Points on a hilly landscape, in no order, each with its height.
From any point a ball rolls to the lowest of the 2 points nearest to it. It stops when none of these is lower. Distance is the straight distance between rows; heights are no part of it.
K_377 height 2.30: [122 127 122 143 127 146 156 120 136 151 145 139 132 154 100 142 130 142 165 129 105 147 97 104 98]
K_922 height 3.31: [128 134 133 128 108 134 117 114 143 132 167 152 132 170 143 133 154 131 172 99 108 119 106 156 103]
K_460 height 3.68: [106 150 96 150 114 118 115 132 150 112 119 146 102 131 100 113 113 150 98 134 104 117 99 101 122]
K_15 height 5.36: [133 136 140 120 157 133 152 92 110 120 107 143 129 121 154 68 120 133 121 158 125 131 134 86 120]
K_655 height 4.06: [88 141 120 134 85 113 143 154 134 125 142 101 141 171 130 135 142 152 118 148 99 96 124 149 141]
K_546 height 5.22: [110 159 137 129 166 122 158 117 129 82 121 144 140 116 121 134 117 163 126 132 158 137 77 128 126]
K_447 height 2.98: [108 108 116 135 101 81 161 182 125 112 150 146 116 110 115 119 136 126 123 155 116 115 144 113 127]
K_610 height 5.96: [143 86 117 112 117 99 101 145 141 120 124 147 117 113 139 125 150 142 101 125 124 144 161 101 107]
K_335 height 3.16: [118 137 136 128 139 126 102 103 127 124 109 131 127 126 96 170 130 139 93 141 158 72 74 118 145]
K_98 height 4.19: [150 101 154 152 105 104 174 124 120 173 134 155 138 141 157 107 134 82 149 131 94 143 147 119 113]
K_735 height 5.58: [156 135 118 112 116 138 86 93 132 160 144 109 143 138 151 94 108 120 119 117 120 143 133 112 125]
K_274 height 4.69: [112 149 113 139 135 97 131 139 155 101 120 131 144 143 99 174 152 125 92 146 153 156 99 140 156]
K_118 height 2.20: [142 121 130 114 135 167 93 113 109 124 102 122 130 133 90 153 148 159 110 123 149 124 85 123 140]
K_656 height 6.38: [143 149 129 102 128 127 105 93 127 115 128 115 154 154 124 153 137 138 80 116 161 160 111 151 101]
K_89 height 3.67: [103 106 135 152 139 155 113 140 155 150 84 132 103 117 102 103 134 154 116 137 127 139 138 133 121]
K_236 height 5.41: [130 92 139 124 104 96 125 133 123 152 129 127 133 133 131 194 165 137 137 121 94 98 154 121 119]
K_496 height 4.12: [123 108 134 129 148 127 161 148 116 117 146 135 128 97 107 119 148 129 156 130 148 131 141 137 94]
K_935 height 5.37: [105 144 121 108 149 129 142 162 113 102 125 87 122 113 141 140 113 151 100 136 163 97 108 162 160]
K_227 height 5.95: [141 101 123 125 134 107 95 139 132 109 126 108 137 92 139 135 172 140 118 104 168 87 117 145 158]
K_194 height 6.34: [152 145 142 131 104 139 119 136 114 86 99 132 128 175 127 167 151 130 109 140 144 120 100 169 150]
K_702 height 5.51: [115 141 124 138 134 125 145 139 122 146 128 142 112 117 123 120 89 120 123 172 112 98 127 95 152]
K_269 height 3.49: [112 135 134 144 102 99 136 158 139 150 123 124 127 135 152 154 110 113 121 135 88 120 187 151 131]
K_134 height 2.29: [116 138 102 119 135 106 131 127 147 117 138 146 108 120 164 101 133 163 136 112 130 118 108 142 151]
K_738 height 2.11: [108 142 95 126 102 143 132 150 106 117 131 83 122 143 69 117 140 138 82 135 147 122 87 155 124]
K_490 height 6.35: [121 160 135 126 118 94 122 100 139 145 148 112 171 122 165 116 89 143 100 133 137 103 104 120 147]
K_556 height 6.19: [131 130 126 141 167 154 175 95 115 185 127 135 117 144 151 127 98 45 125 132 124 150 139 121 113]
K_394 height 3.26: [110 134 76 121 125 128 102 136 136 127 122 122 84 122 118 111 120 150 102 138 97 99 135 107 121]
K_481 height 4.45: [122 133 172 155 145 123 146 129 140 118 110 170 137 116 112 172 106 118 146 124 133 145 144 128 95]
K_169 height 4.96: [107 160 152 135 141 138 160 123 130 106 124 112 169 150 114 159 112 153 128 143 137 147 109 123 129]
K_214 height 3.85: [116 132 106 119 155 99 109 101 147 127 130 130 134 112 127 161 129 138 110 131 126 105 133 90 110]
K_99 height 4.73: [124 122 180 140 106 114 148 123 124 113 125 174 148 130 91 190 152 106 146 121 139 134 151 146 101]
K_864 height 5.76: [122 128 115 129 149 130 170 154 114 130 123 67 139 115 148 138 108 131 124 143 125 117 164 128 131]
K_453 height 6.23: [144 135 118 146 120 153 98 127 117 88 124 123 122 122 77 147 170 102 144 106 130 106 133 132 112]
K_650 height 4.47: [134 78 125 121 124 135 142 125 124 160 157 153 73 147 137 130 100 66 151 110 114 160 159 138 104]
K_560 height 6.06: [106 145 136 115 142 137 77 105 150 148 133 141 121 113 122 97 102 126 99 121 146 141 149 163 109]
K_361 height 4.32: [152 108 117 157 143 155 148 149 152 155 100 106 113 159 174 140 119 109 154 112 93 165 144 122 131]
K_719 height 3.99: [135 91 160 114 99 118 120 116 138 153 126 128 151 163 159 119 137 154 119 118 115 160 148 127 93]
K_723 height 3.15: [134 119 157 123 127 156 135 148 97 111 105 113 122 127 150 104 113 153 139 148 130 96 123 108 157]
K_686 height 6.39: [122 137 128 92 109 134 115 126 101 119 145 136 112 124 142 69 118 145 118 153 121 90 150 139 129]
K_35 height 6.20: [166 115 128 123 147 157 112 142 121 128 117 155 83 121 179 92 114 117 156 113 115 151 134 145 135]
K_720 height 3.14: [127 107 132 116 136 166 122 143 126 142 122 143 106 122 118 124 162 169 152 126 146 111 98 164 149]
K_751 height 3.86: [141 118 139 148 121 144 110 107 126 126 101 150 121 116 95 119 110 128 122 135 114 114 138 71 91]
K_278 height 6.10: [107 148 130 144 116 170 108 138 124 108 137 117 131 143 73 136 162 116 164 129 123 97 144 146 138]
K_601 height 3.97: [119 120 145 115 130 165 162 151 102 101 100 120 118 139 123 135 124 158 153 157 111 129 157 105 138]
K_557 height 3.38: [136 99 152 143 154 159 118 129 129 173 98 135 98 127 164 120 97 87 125 121 130 136 171 159 114]
K_688 height 3.29: [114 125 95 141 109 97 134 137 137 118 148 133 111 135 94 138 187 118 115 139 148 96 82 167 137]
K_554 height 4.37: [99 133 105 130 130 145 128 157 153 120 114 142 87 159 133 111 130 142 142 140 78 152 157 127 120]
K_899 height 3.41: [132 89 120 132 172 115 156 119 141 121 125 131 102 144 173 99 156 108 161 115 103 160 148 103 97]
K_667 height 4.53: [114 151 141 122 122 130 80 127 119 90 116 128 129 116 101 119 135 121 87 135 165 96 122 165 155]
K_305 height 6.05: [168 125 126 117 159 136 124 110 128 151 119 135 112 106 199 84 103 125 129 115 139 142 122 137 143]
K_730 height 5.64: [143 155 114 118 99 131 122 122 113 76 150 102 160 150 104 125 139 125 126 106 118 152 139 113 97]
K_905 height 4.92: [142 137 106 113 168 127 94 79 134 110 107 115 117 108 156 101 118 157 128 106 118 133 117 84 116]
K_376 height 5.63: [80 126 130 135 150 125 137 135 142 99 118 106 135 113 101 88 151 148 141 147 140 121 125 108 159]
K_213 height 5.62: [132 134 144 141 130 104 163 134 123 112 130 128 145 107 150 69 100 136 119 145 142 140 117 112 135]
K_192 height 2.91: [94 116 119 124 118 104 147 137 121 130 159 116 128 123 113 124 175 146 134 136 147 75 100 163 137]
K_243 height 6.80: [123 120 149 97 101 146 128 116 119 142 156 153 127 147 102 91 117 123 130 134 132 167 152 141 82]
K_112 height 4.54: [143 109 151 146 110 120 169 127 116 176 137 128 143 139 164 118 126 126 160 141 104 110 123 126 128]
K_689 height 5.67: [126 115 139 101 108 91 107 113 117 145 144 116 151 144 137 190 170 136 105 138 128 90 134 150 142]
K_578 height 3.51: [97 128 124 181 164 149 139 135 160 138 78 107 112 119 117 96 126 124 131 135 111 142 144 121 113]
K_985 height 4.05: [161 97 138 160 150 155 133 133 142 148 105 112 116 139 155 153 91 96 149 88 120 180 140 123 107]
K_57 height 4.20: [117 139 133 103 151 103 126 108 134 132 122 158 126 125 146 166 101 141 119 153 104 125 158 87 116]
K_602 height 5.31: [136 101 107 100 106 113 124 133 130 156 157 122 140 136 121 140 150 139 137 146 111 144 141 81 150]
K_761 height 3.74: [112 124 140 115 138 143 125 112 130 125 119 147 114 110 115 105 152 181 133 117 172 114 70 152 169]
K_903 height 5.61: [143 121 149 144 135 124 73 120 152 108 111 143 120 110 158 101 130 118 132 93 123 127 162 137 111]
K_404 height 4.82: [122 139 116 103 133 124 91 127 124 89 106 127 110 128 110 146 166 135 77 142 164 123 133 179 138]
K_410 height 5.42: [77 144 130 129 157 135 172 139 132 104 124 122 122 120 117 100 128 174 149 150 138 123 102 133 144]
K_409 height 3.64: [130 117 128 133 169 165 140 92 123 146 140 105 121 141 125 96 115 106 171 106 129 173 114 122 89]
K_865 height 5.87: [137 148 107 117 95 116 114 132 107 60 130 110 136 163 96 142 165 120 102 132 125 123 120 115 126]
K_33 height 1.29: [108 145 97 148 124 144 121 120 115 102 103 94 112 125 83 102 148 153 104 107 139 116 69 159 115]
K_159 height 7.05: [108 167 133 147 120 139 148 124 112 132 150 92 156 128 88 148 104 105 147 147 124 86 134 117 131]
K_113 height 5.78: [142 105 151 147 131 117 78 146 152 132 116 145 137 87 134 138 147 122 120 110 156 116 143 149 146]
K_964 height 4.01: [140 119 120 104 79 123 93 139 122 136 150 158 115 142 106 140 147 122 92 125 139 129 145 164 112]
K_734 height 5.12: [115 102 161 117 93 104 158 145 112 121 120 131 147 147 114 192 169 138 134 128 109 127 166 150 116]
K_747 height 4.85: [153 117 137 155 150 156 155 120 113 156 106 131 136 115 149 50 150 97 136 136 137 140 115 119 152]
K_337 height 3.55: [87 118 144 144 91 83 165 187 121 127 131 111 136 140 118 147 126 129 115 153 105 99 126 129 149]
K_338 height 5.60: [134 140 154 120 165 154 151 97 115 123 112 142 139 118 122 98 115 112 147 155 136 164 151 93 123]
K_991 height 3.01: [129 136 123 108 125 132 114 145 146 141 155 163 111 137 128 150 110 113 135 120 128 169 137 148 132]
K_391 height 4.38: [141 146 132 173 124 136 112 146 155 145 118 162 122 105 119 140 97 128 124 121 136 121 87 130 151]
K_474 height 4.24: [157 104 138 138 105 135 125 121 120 162 123 162 121 105 93 159 98 119 116 130 132 103 127 91 95]
K_674 height 5.84: [119 133 107 132 139 167 130 120 120 170 130 95 132 127 110 104 139 77 146 151 115 133 183 120 158]
K_175 height 4.59: [90 145 143 136 101 108 161 139 139 124 130 110 173 164 115 141 123 158 101 149 118 149 118 125 122]
K_30 height 3.63: [130 156 119 152 118 144 134 129 130 126 163 144 115 144 120 115 112 109 154 97 119 125 103 176 78]
K_580 height 2.74: [143 125 92 123 143 137 136 151 129 133 128 100 128 105 106 119 124 111 126 140 124 185 147 86 157]
K_76 height 6.25: [163 153 140 109 80 156 107 126 114 98 121 153 133 156 125 173 109 128 123 115 117 141 144 128 129]
K_164 height 1.52: [142 105 126 140 176 141 133 158 130 122 100 128 104 78 128 149 122 146 138 127 147 122 124 119 135]
K_661 height 5.74: [116 134 115 128 146 152 142 117 118 161 116 144 94 129 129 114 115 106 132 164 103 102 163 108 118]
K_3 height 4.40: [118 144 120 147 126 118 104 127 163 124 125 131 144 141 123 165 155 129 121 115 130 119 109 152 138]
K_133 height 2.52: [113 114 118 104 127 124 119 145 144 162 109 133 105 135 165 129 114 169 99 162 113 127 148 135 161]
K_535 height 6.21: [118 136 119 102 156 124 103 106 143 140 128 111 140 119 139 132 102 145 84 119 150 159 138 137 99]
K_660 height 6.04: [123 130 113 128 154 171 163 118 124 173 129 124 116 140 130 123 130 41 155 139 118 164 176 127 159]
K_262 height 3.50: [120 133 122 101 116 122 99 136 136 135 151 179 103 130 109 177 121 98 110 122 132 136 161 164 115]
K_649 height 2.90: [136 111 109 153 146 150 177 136 126 144 120 98 123 133 130 136 129 155 161 134 108 117 100 98 110]
K_644 height 5.14: [133 157 102 105 136 108 122 90 106 57 125 141 120 127 104 112 163 144 101 118 148 138 82 137 104]
K_171 height 5.27: [124 136 117 127 126 105 123 148 122 125 144 124 127 109 128 119 105 127 123 148 131 101 95 88 175]
K_122 height 5.26: [154 105 135 126 110 158 100 136 131 123 110 124 124 144 138 113 143 110 152 115 102 153 185 111 140]
K_411 height 6.50: [132 167 141 109 127 137 134 103 107 89 126 120 140 165 144 148 137 153 114 138 146 93 93 168 132]
K_544 height 3.21: [103 128 103 158 169 122 135 127 170 119 78 122 95 117 160 102 126 152 121 128 106 119 138 107 133]
K_434 height 4.63: [157 112 134 161 138 136 132 142 131 144 128 123 134 91 146 76 138 103 161 115 138 130 131 136 147]
K_306 height 4.52: [151 116 109 126 79 149 85 141 123 141 132 124 120 135 89 101 136 131 96 103 118 149 126 132 103]
K_494 height 5.92: [132 118 150 100 102 95 125 126 91 129 140 99 156 127 158 155 122 144 100 140 123 69 145 129 127]
K_26 height 4.46: [127 104 134 118 103 147 185 153 103 111 137 131 123 119 87 160 138 118 160 128 134 126 154 133 96]
K_765 height 3.81: [149 86 139 115 144 139 143 133 125 192 112 118 117 131 174 136 113 94 119 128 130 160 173 141 131]
K_149 height 2.42: [138 133 105 129 132 125 106 136 143 139 126 107 119 137 192 104 129 109 134 126 98 119 177 139 152]
K_463 height 3.32: [131 125 93 116 142 145 100 142 140 121 123 96 128 119 93 128 131 117 121 105 130 199 155 115 128]
K_844 height 2.83: [122 145 116 135 161 113 155 133 140 103 107 143 103 113 182 115 104 164 139 131 112 103 112 113 139]
K_125 height 1.61: [89 126 148 119 128 80 149 155 131 89 115 113 132 135 127 121 153 121 123 118 178 84 59 135 185]
K_232 height 6.45: [157 170 150 127 110 143 102 137 116 78 116 172 127 134 143 151 92 131 121 127 122 117 123 131 140]
K_562 height 6.51: [111 152 124 125 114 109 113 99 127 127 142 102 153 108 116 80 99 142 82 118 164 99 81 126 149]
K_595 height 4.99: [106 135 100 113 116 78 120 150 143 100 146 126 132 128 119 145 141 133 93 140 142 122 94 104 173]
K_597 height 6.79: [119 120 161 89 116 138 133 97 105 153 163 139 146 137 119 132 131 124 150 133 131 119 158 147 90]
K_651 height 3.30: [153 98 110 149 122 131 158 146 120 120 119 86 137 122 135 124 142 163 133 107 130 113 80 100 111]
K_244 height 0.41: [130 132 106 92 140 153 103 139 139 148 117 124 114 132 146 110 115 162 114 139 125 184 133 128 170]
K_484 height 3.82: [129 130 109 167 133 117 140 188 133 77 119 102 123 100 125 124 137 125 132 108 132 123 112 137 150]
K_253 height 3.98: [143 120 126 120 152 172 128 111 108 162 146 136 106 117 104 87 111 82 162 125 135 174 134 130 117]
K_120 height 4.00: [89 141 133 126 126 116 124 145 156 120 120 153 116 157 145 151 136 147 139 144 85 136 168 146 127]
K_510 height 3.33: [111 131 147 148 170 148 157 108 142 157 138 112 138 144 141 139 103 115 171 115 127 149 127 152 93]
K_541 height 2.43: [133 102 115 120 154 157 101 124 135 153 131 129 98 122 125 135 134 147 132 91 148 138 94 166 105]
K_454 height 2.96: [130 95 143 136 154 158 111 135 133 159 124 119 97 116 140 130 119 115 148 104 142 120 153 173 97]
K_284 height 3.88: [142 123 115 136 107 144 125 124 125 154 171 149 115 131 94 156 127 95 149 104 132 118 122 149 88]
K_312 height 0.99: [136 116 107 108 153 154 108 104 109 130 128 111 129 108 82 131 147 154 137 120 141 139 95 98 118]
K_525 height 2.99: [98 149 130 105 111 145 132 150 99 107 134 118 126 135 83 105 117 148 99 151 149 130 85 141 154]
K_93 height 4.14: [128 108 104 132 126 127 139 138 134 181 166 148 91 136 129 143 118 102 164 120 105 115 136 143 101]
K_559 height 4.62: [145 114 123 109 157 138 128 88 129 134 122 109 131 135 175 115 140 163 156 124 114 118 120 95 129]
K_755 height 2.28: [137 112 131 123 154 128 130 167 142 125 121 165 113 95 116 156 127 131 126 129 153 172 131 132 141]
K_916 height 4.10: [138 140 148 182 109 131 136 184 132 104 108 135 128 111 126 130 91 122 122 126 132 119 111 137 148]
K_334 height 4.21: [110 148 129 125 141 132 92 100 130 99 107 147 109 102 124 95 139 160 110 104 165 94 99 172 145]
K_167 height 2.26: [117 142 115 139 131 87 148 114 133 158 150 130 139 120 144 101 113 79 115 147 108 137 170 110 106]
K_371 height 2.40: [113 138 145 131 103 102 150 170 112 91 155 168 121 115 102 126 121 115 140 155 128 108 126 115 143]
K_82 height 4.57: [156 118 142 148 120 130 106 134 143 172 127 169 119 109 136 170 89 116 120 115 135 113 119 141 120]
K_524 height 5.35: [175 146 116 133 125 151 83 105 117 126 123 89 158 114 137 121 103 127 120 100 129 129 114 105 132]
K_475 height 5.66: [154 87 132 112 87 127 121 158 128 117 109 132 126 124 119 154 139 121 118 119 122 156 188 105 129]
K_96 height 7.16: [128 147 160 134 98 152 131 119 97 127 135 111 144 123 111 143 96 103 152 140 119 62 165 135 128]
K_694 height 3.90: [120 87 159 155 142 88 163 134 139 179 119 171 111 125 157 118 140 87 146 136 103 142 154 133 106]
K_531 height 5.45: [128 141 138 131 136 97 85 101 162 91 138 169 129 133 154 124 129 121 127 96 120 129 139 128 89]
K_431 height 1.95: [141 126 88 138 133 142 110 122 134 130 112 126 96 125 106 134 145 148 105 88 141 140 67 167 107]
K_450 height 3.75: [141 117 131 138 164 150 111 127 147 125 116 118 122 122 115 146 107 88 154 97 131 196 156 111 125]
K_310 height 2.02: [140 119 88 110 152 120 140 151 144 149 132 118 109 109 153 107 121 132 122 140 125 177 130 110 158]
K_298 height 4.58: [121 132 158 109 137 103 160 108 120 133 113 139 146 139 148 176 112 127 137 150 94 153 178 87 126]
K_591 height 3.11: [117 100 172 109 110 123 93 107 144 154 127 162 144 148 135 135 156 157 122 124 139 131 133 157 118]
K_717 height 2.85: [126 151 143 150 106 135 122 109 134 155 140 147 136 139 129 99 108 67 150 135 101 133 177 122 119]
K_158 height 3.13: [118 133 102 123 125 117 107 145 143 98 116 87 133 134 169 126 137 157 111 122 104 117 159 123 146]
K_477 height 5.40: [146 153 120 136 99 126 160 130 127 108 142 110 155 150 131 119 102 112 144 123 101 164 148 95 111]
K_188 height 6.17: [130 100 120 99 110 98 114 122 115 118 144 146 111 111 145 99 142 153 107 142 120 91 148 107 105]
K_13 height 5.16: [147 153 135 163 124 121 147 106 146 143 120 122 160 154 165 102 97 104 135 124 96 163 125 90 119]
K_280 height 5.17: [128 124 112 100 106 150 125 151 105 141 153 105 127 129 115 147 135 127 136 136 127 116 159 149 141]
K_300 height 5.11: [132 119 129 99 136 117 128 154 107 96 110 105 133 127 130 179 144 142 78 142 169 121 133 163 147]
K_563 height 3.48: [133 116 175 134 94 101 110 121 131 131 134 151 173 122 129 97 127 141 121 140 147 123 104 105 158]
K_480 height 1.68: [130 130 110 122 112 93 139 134 125 142 171 131 144 102 111 104 115 103 109 137 136 135 153 118 91]
K_716 height 3.70: [96 157 134 133 94 129 121 146 129 97 121 152 110 140 98 86 106 153 100 143 122 110 81 123 148]
K_721 height 6.57: [130 125 136 111 109 139 137 125 127 129 138 143 135 162 102 135 133 152 105 120 141 178 109 144 83]
K_924 height 3.17: [136 102 88 123 170 130 131 117 127 127 133 119 78 126 158 91 128 111 143 107 107 148 138 117 90]
K_575 height 2.31: [98 108 157 129 116 87 135 143 121 105 123 116 138 138 124 145 175 129 125 135 157 65 88 150 166]
K_652 height 5.88: [90 119 145 135 122 133 125 147 131 119 132 123 145 135 82 140 166 133 156 149 131 106 128 123 163]
K_856 height 4.25: [149 116 140 116 154 138 162 110 107 155 122 125 129 136 184 119 138 136 169 152 109 108 132 108 144]
K_380 height 3.37: [142 141 141 154 102 148 107 117 127 129 137 148 132 128 102 95 116 107 153 126 108 124 133 110 110]
K_333 height 3.54: [124 138 115 126 147 90 109 97 132 111 140 141 130 105 118 164 147 130 106 125 154 72 89 118 131]
K_814 height 2.79: [132 128 71 128 140 119 117 125 146 128 138 109 99 115 153 115 130 146 127 95 116 116 111 130 110]
K_637 height 4.23: [142 97 167 131 112 115 127 150 126 137 121 122 169 113 143 131 125 133 128 136 146 135 126 115 175]
K_988 height 1.91: [118 157 106 132 129 153 114 100 102 108 140 107 131 111 86 87 146 135 138 104 139 118 80 159 99]
K_40 height 1.72: [109 113 129 132 123 85 126 117 152 164 152 116 155 120 139 131 140 130 108 113 142 123 135 165 95]
K_815 height 4.30: [149 119 140 124 138 165 95 115 116 150 135 136 123 99 117 62 126 113 152 115 143 163 125 145 129]
K_317 height 5.13: [150 124 128 134 139 153 146 96 90 140 117 124 125 106 121 54 121 122 134 146 129 123 102 87 116]
K_162 height 3.07: [114 167 139 128 98 127 137 149 106 80 152 138 139 132 75 138 127 97 121 145 150 116 128 149 140]
K_949 height 2.87: [107 121 147 138 136 129 143 108 150 151 148 149 136 169 132 157 138 137 171 116 108 141 113 141 98]
K_704 height 6.66: [122 135 121 144 94 121 111 105 143 142 139 126 137 118 111 67 135 157 111 104 148 115 81 142 134]
K_695 height 3.56: [126 124 110 153 134 91 113 171 154 91 111 108 130 101 149 136 131 133 107 116 127 120 142 117 146]
K_968 height 0.39: [112 139 129 125 113 91 137 147 135 61 107 140 109 145 155 120 147 158 111 112 146 97 68 140 183]
K_862 height 2.17: [119 124 102 97 132 118 119 103 116 114 139 120 131 111 99 94 148 167 109 128 146 140 88 94 137]
K_462 height 4.26: [126 87 115 113 169 127 117 103 145 164 122 119 107 151 164 143 119 86 129 122 108 173 170 102 123]
K_648 height 5.86: [164 120 141 116 118 118 117 137 118 125 124 129 134 96 182 77 108 143 105 127 148 126 133 133 146]
K_451 height 4.97: [139 128 158 162 145 116 137 110 159 155 117 120 169 139 161 119 126 94 155 114 119 176 143 111 128]
K_117 height 4.68: [140 111 171 157 127 121 133 133 148 148 120 118 180 124 136 147 134 133 144 115 148 152 127 140 138]
K_359 height 4.22: [118 128 158 159 150 113 164 139 142 150 116 171 126 114 135 140 109 110 157 147 112 142 146 122 123]
K_846 height 4.67: [120 151 115 139 163 152 127 151 132 89 108 129 101 123 135 122 120 140 153 116 109 156 145 141 115]
K_785 height 5.83: [121 140 119 88 134 132 80 94 141 157 160 136 131 137 143 98 115 105 129 135 124 152 165 131 139]
K_390 height 4.93: [127 90 125 116 131 119 112 123 141 176 120 135 132 121 106 145 145 118 130 152 118 142 161 79 151]
K_962 height 5.59: [106 162 112 120 136 146 154 153 117 119 131 82 133 130 136 130 84 146 111 150 126 128 136 144 143]
K_507 height 6.82: [116 146 139 157 125 150 130 102 133 143 135 101 152 119 111 64 135 137 161 122 137 114 99 132 143]
K_24 height 6.95: [130 168 132 150 116 158 135 129 114 127 160 100 166 127 86 115 107 114 151 127 140 117 92 136 138]
K_304 height 2.59: [150 155 156 140 100 106 107 94 140 130 149 153 183 140 125 140 124 122 117 119 145 129 90 125 128]
K_848 height 5.53: [117 128 110 96 138 165 136 123 99 157 129 101 105 119 122 125 118 116 131 163 117 97 185 120 133]
K_92 height 2.32: [104 101 156 130 134 85 107 102 171 164 127 152 149 121 148 133 144 151 112 113 137 134 127 145 114]
K_929 height 5.97: [166 126 145 104 70 164 144 125 113 129 133 128 145 149 127 167 101 117 150 105 119 159 151 126 120]
K_287 height 3.39: [135 107 134 131 130 128 135 138 128 177 97 129 111 131 175 152 99 151 111 148 102 103 142 126 137]
K_379 height 4.13: [122 142 111 138 138 138 98 115 146 140 131 120 132 137 119 167 125 127 137 121 109 108 139 116 124]
K_842 height 5.79: [125 111 124 119 104 113 142 156 117 140 129 122 131 140 136 104 141 116 133 173 102 128 156 86 189]
K_537 height 1.80: [151 139 134 131 101 80 140 119 129 135 156 161 159 130 99 180 132 105 96 129 151 143 103 131 113]
K_565 height 3.06: [118 111 99 128 127 112 148 127 127 93 109 100 110 122 127 104 140 185 108 105 133 112 72 97 134]
K_211 height 4.95: [131 158 97 120 143 97 117 108 127 73 127 145 116 130 77 142 168 119 97 147 158 145 91 131 130]
K_365 height 2.97: [143 119 125 134 119 106 136 151 125 138 133 131 113 120 181 112 128 88 141 126 100 115 194 148 122]
K_87 height 4.90: [156 109 112 132 99 154 90 143 142 131 127 115 119 153 127 148 136 110 133 84 111 153 148 140 113]
K_52 height 2.04: [146 140 95 104 150 164 118 110 109 144 138 130 114 118 103 133 112 149 148 136 117 142 93 81 141]
K_613 height 0.93: [124 125 125 125 106 86 147 117 135 169 168 133 156 124 106 153 111 112 102 127 134 141 133 127 84]
K_398 height 1.63: [138 150 107 129 115 113 140 126 142 85 128 154 110 143 169 112 139 180 137 92 123 119 72 143 145]
K_142 height 6.09: [161 154 111 125 85 127 129 128 101 73 111 109 119 189 96 164 146 108 96 150 130 121 95 135 139]
K_614 height 6.33: [114 161 146 123 139 143 109 87 129 105 112 95 163 147 146 133 119 167 108 121 148 97 108 145 135]
K_386 height 5.15: [156 146 123 126 148 135 95 94 126 102 108 111 147 109 144 121 109 156 125 103 133 134 88 90 151]
K_855 height 6.37: [168 136 122 134 126 147 121 108 99 102 131 110 131 138 92 171 175 97 140 127 163 101 109 167 118]
K_558 height 3.66: [116 81 141 148 156 94 148 129 158 147 132 142 119 124 160 102 146 105 148 111 127 161 146 138 93]
K_139 height 2.92: [124 144 107 109 135 144 113 119 128 135 149 175 104 132 88 165 134 145 135 146 128 123 84 111 139]
K_165 height 4.86: [124 155 97 130 151 143 140 153 131 86 99 115 110 131 137 131 119 175 122 111 119 169 100 138 127]
K_116 height 4.81: [158 124 131 139 113 135 177 169 116 115 152 138 137 123 113 169 133 120 170 118 136 152 109 129 131]
K_187 height 4.56: [145 83 113 136 144 126 122 114 150 169 127 134 112 135 129 152 132 98 154 116 106 154 147 78 114]
K_311 height 6.59: [104 155 151 99 119 145 109 101 106 124 153 124 146 135 123 92 119 135 132 151 128 97 163 147 116]
K_153 height 6.14: [126 148 149 108 132 117 111 105 108 105 122 91 165 133 150 144 95 146 100 142 137 86 126 107 134]
K_819 height 3.87: [137 104 126 124 170 116 159 117 120 175 101 128 114 125 203 141 132 121 130 149 101 105 151 118 137]
K_534 height 6.13: [116 148 142 115 104 109 143 153 102 117 135 113 139 122 127 203 108 106 128 141 113 87 165 134 161]
K_892 height 3.53: [131 159 135 114 127 119 141 119 100 114 176 146 152 113 92 163 137 99 140 142 163 106 120 155 132]
K_313 height 5.93: [124 131 140 141 131 101 159 169 116 137 130 83 153 111 159 164 103 118 135 141 123 109 144 129 170]
K_763 height 3.84: [104 146 140 121 137 118 143 123 126 115 173 167 137 110 93 122 153 118 154 139 156 124 120 161 113]
K_205 height 3.12: [119 112 142 150 128 162 84 125 139 124 83 129 119 117 89 117 142 162 111 122 137 111 106 122 130]
K_797 height 5.32: [121 155 120 121 128 99 94 99 146 74 132 156 122 136 127 116 156 131 97 102 140 135 124 153 82]
K_724 height 4.79: [136 106 122 101 108 131 170 146 107 125 148 118 120 124 132 164 136 109 166 122 108 133 187 131 114]
K_647 height 6.31: [126 158 147 149 146 132 185 99 110 167 117 137 149 144 173 113 110 75 129 154 99 115 148 118 125]
K_657 height 2.25: [138 108 138 132 158 141 129 162 111 102 86 112 109 92 132 124 112 156 127 132 148 110 98 98 168]
K_553 height 5.69: [143 133 137 107 96 135 173 123 115 142 148 104 168 146 120 165 99 123 133 116 129 171 151 125 103]

Call two points neighbours if one is among the 2 nearest of the other. Go from one point of each pair to the other, from neighbour to neighbour, staying as low as possible. Name the highest point that can't be avoided.
K_149 / K_613 | K_82
K_33 / K_312 | K_716
K_312 / K_968 | K_89

For each start below, name the point where the ball stops.
K_188 | K_164
K_113 | K_214
K_213 | K_377
K_553 | K_613
K_411 | K_968
K_453 | K_371
K_602 | K_33
K_159 | K_968
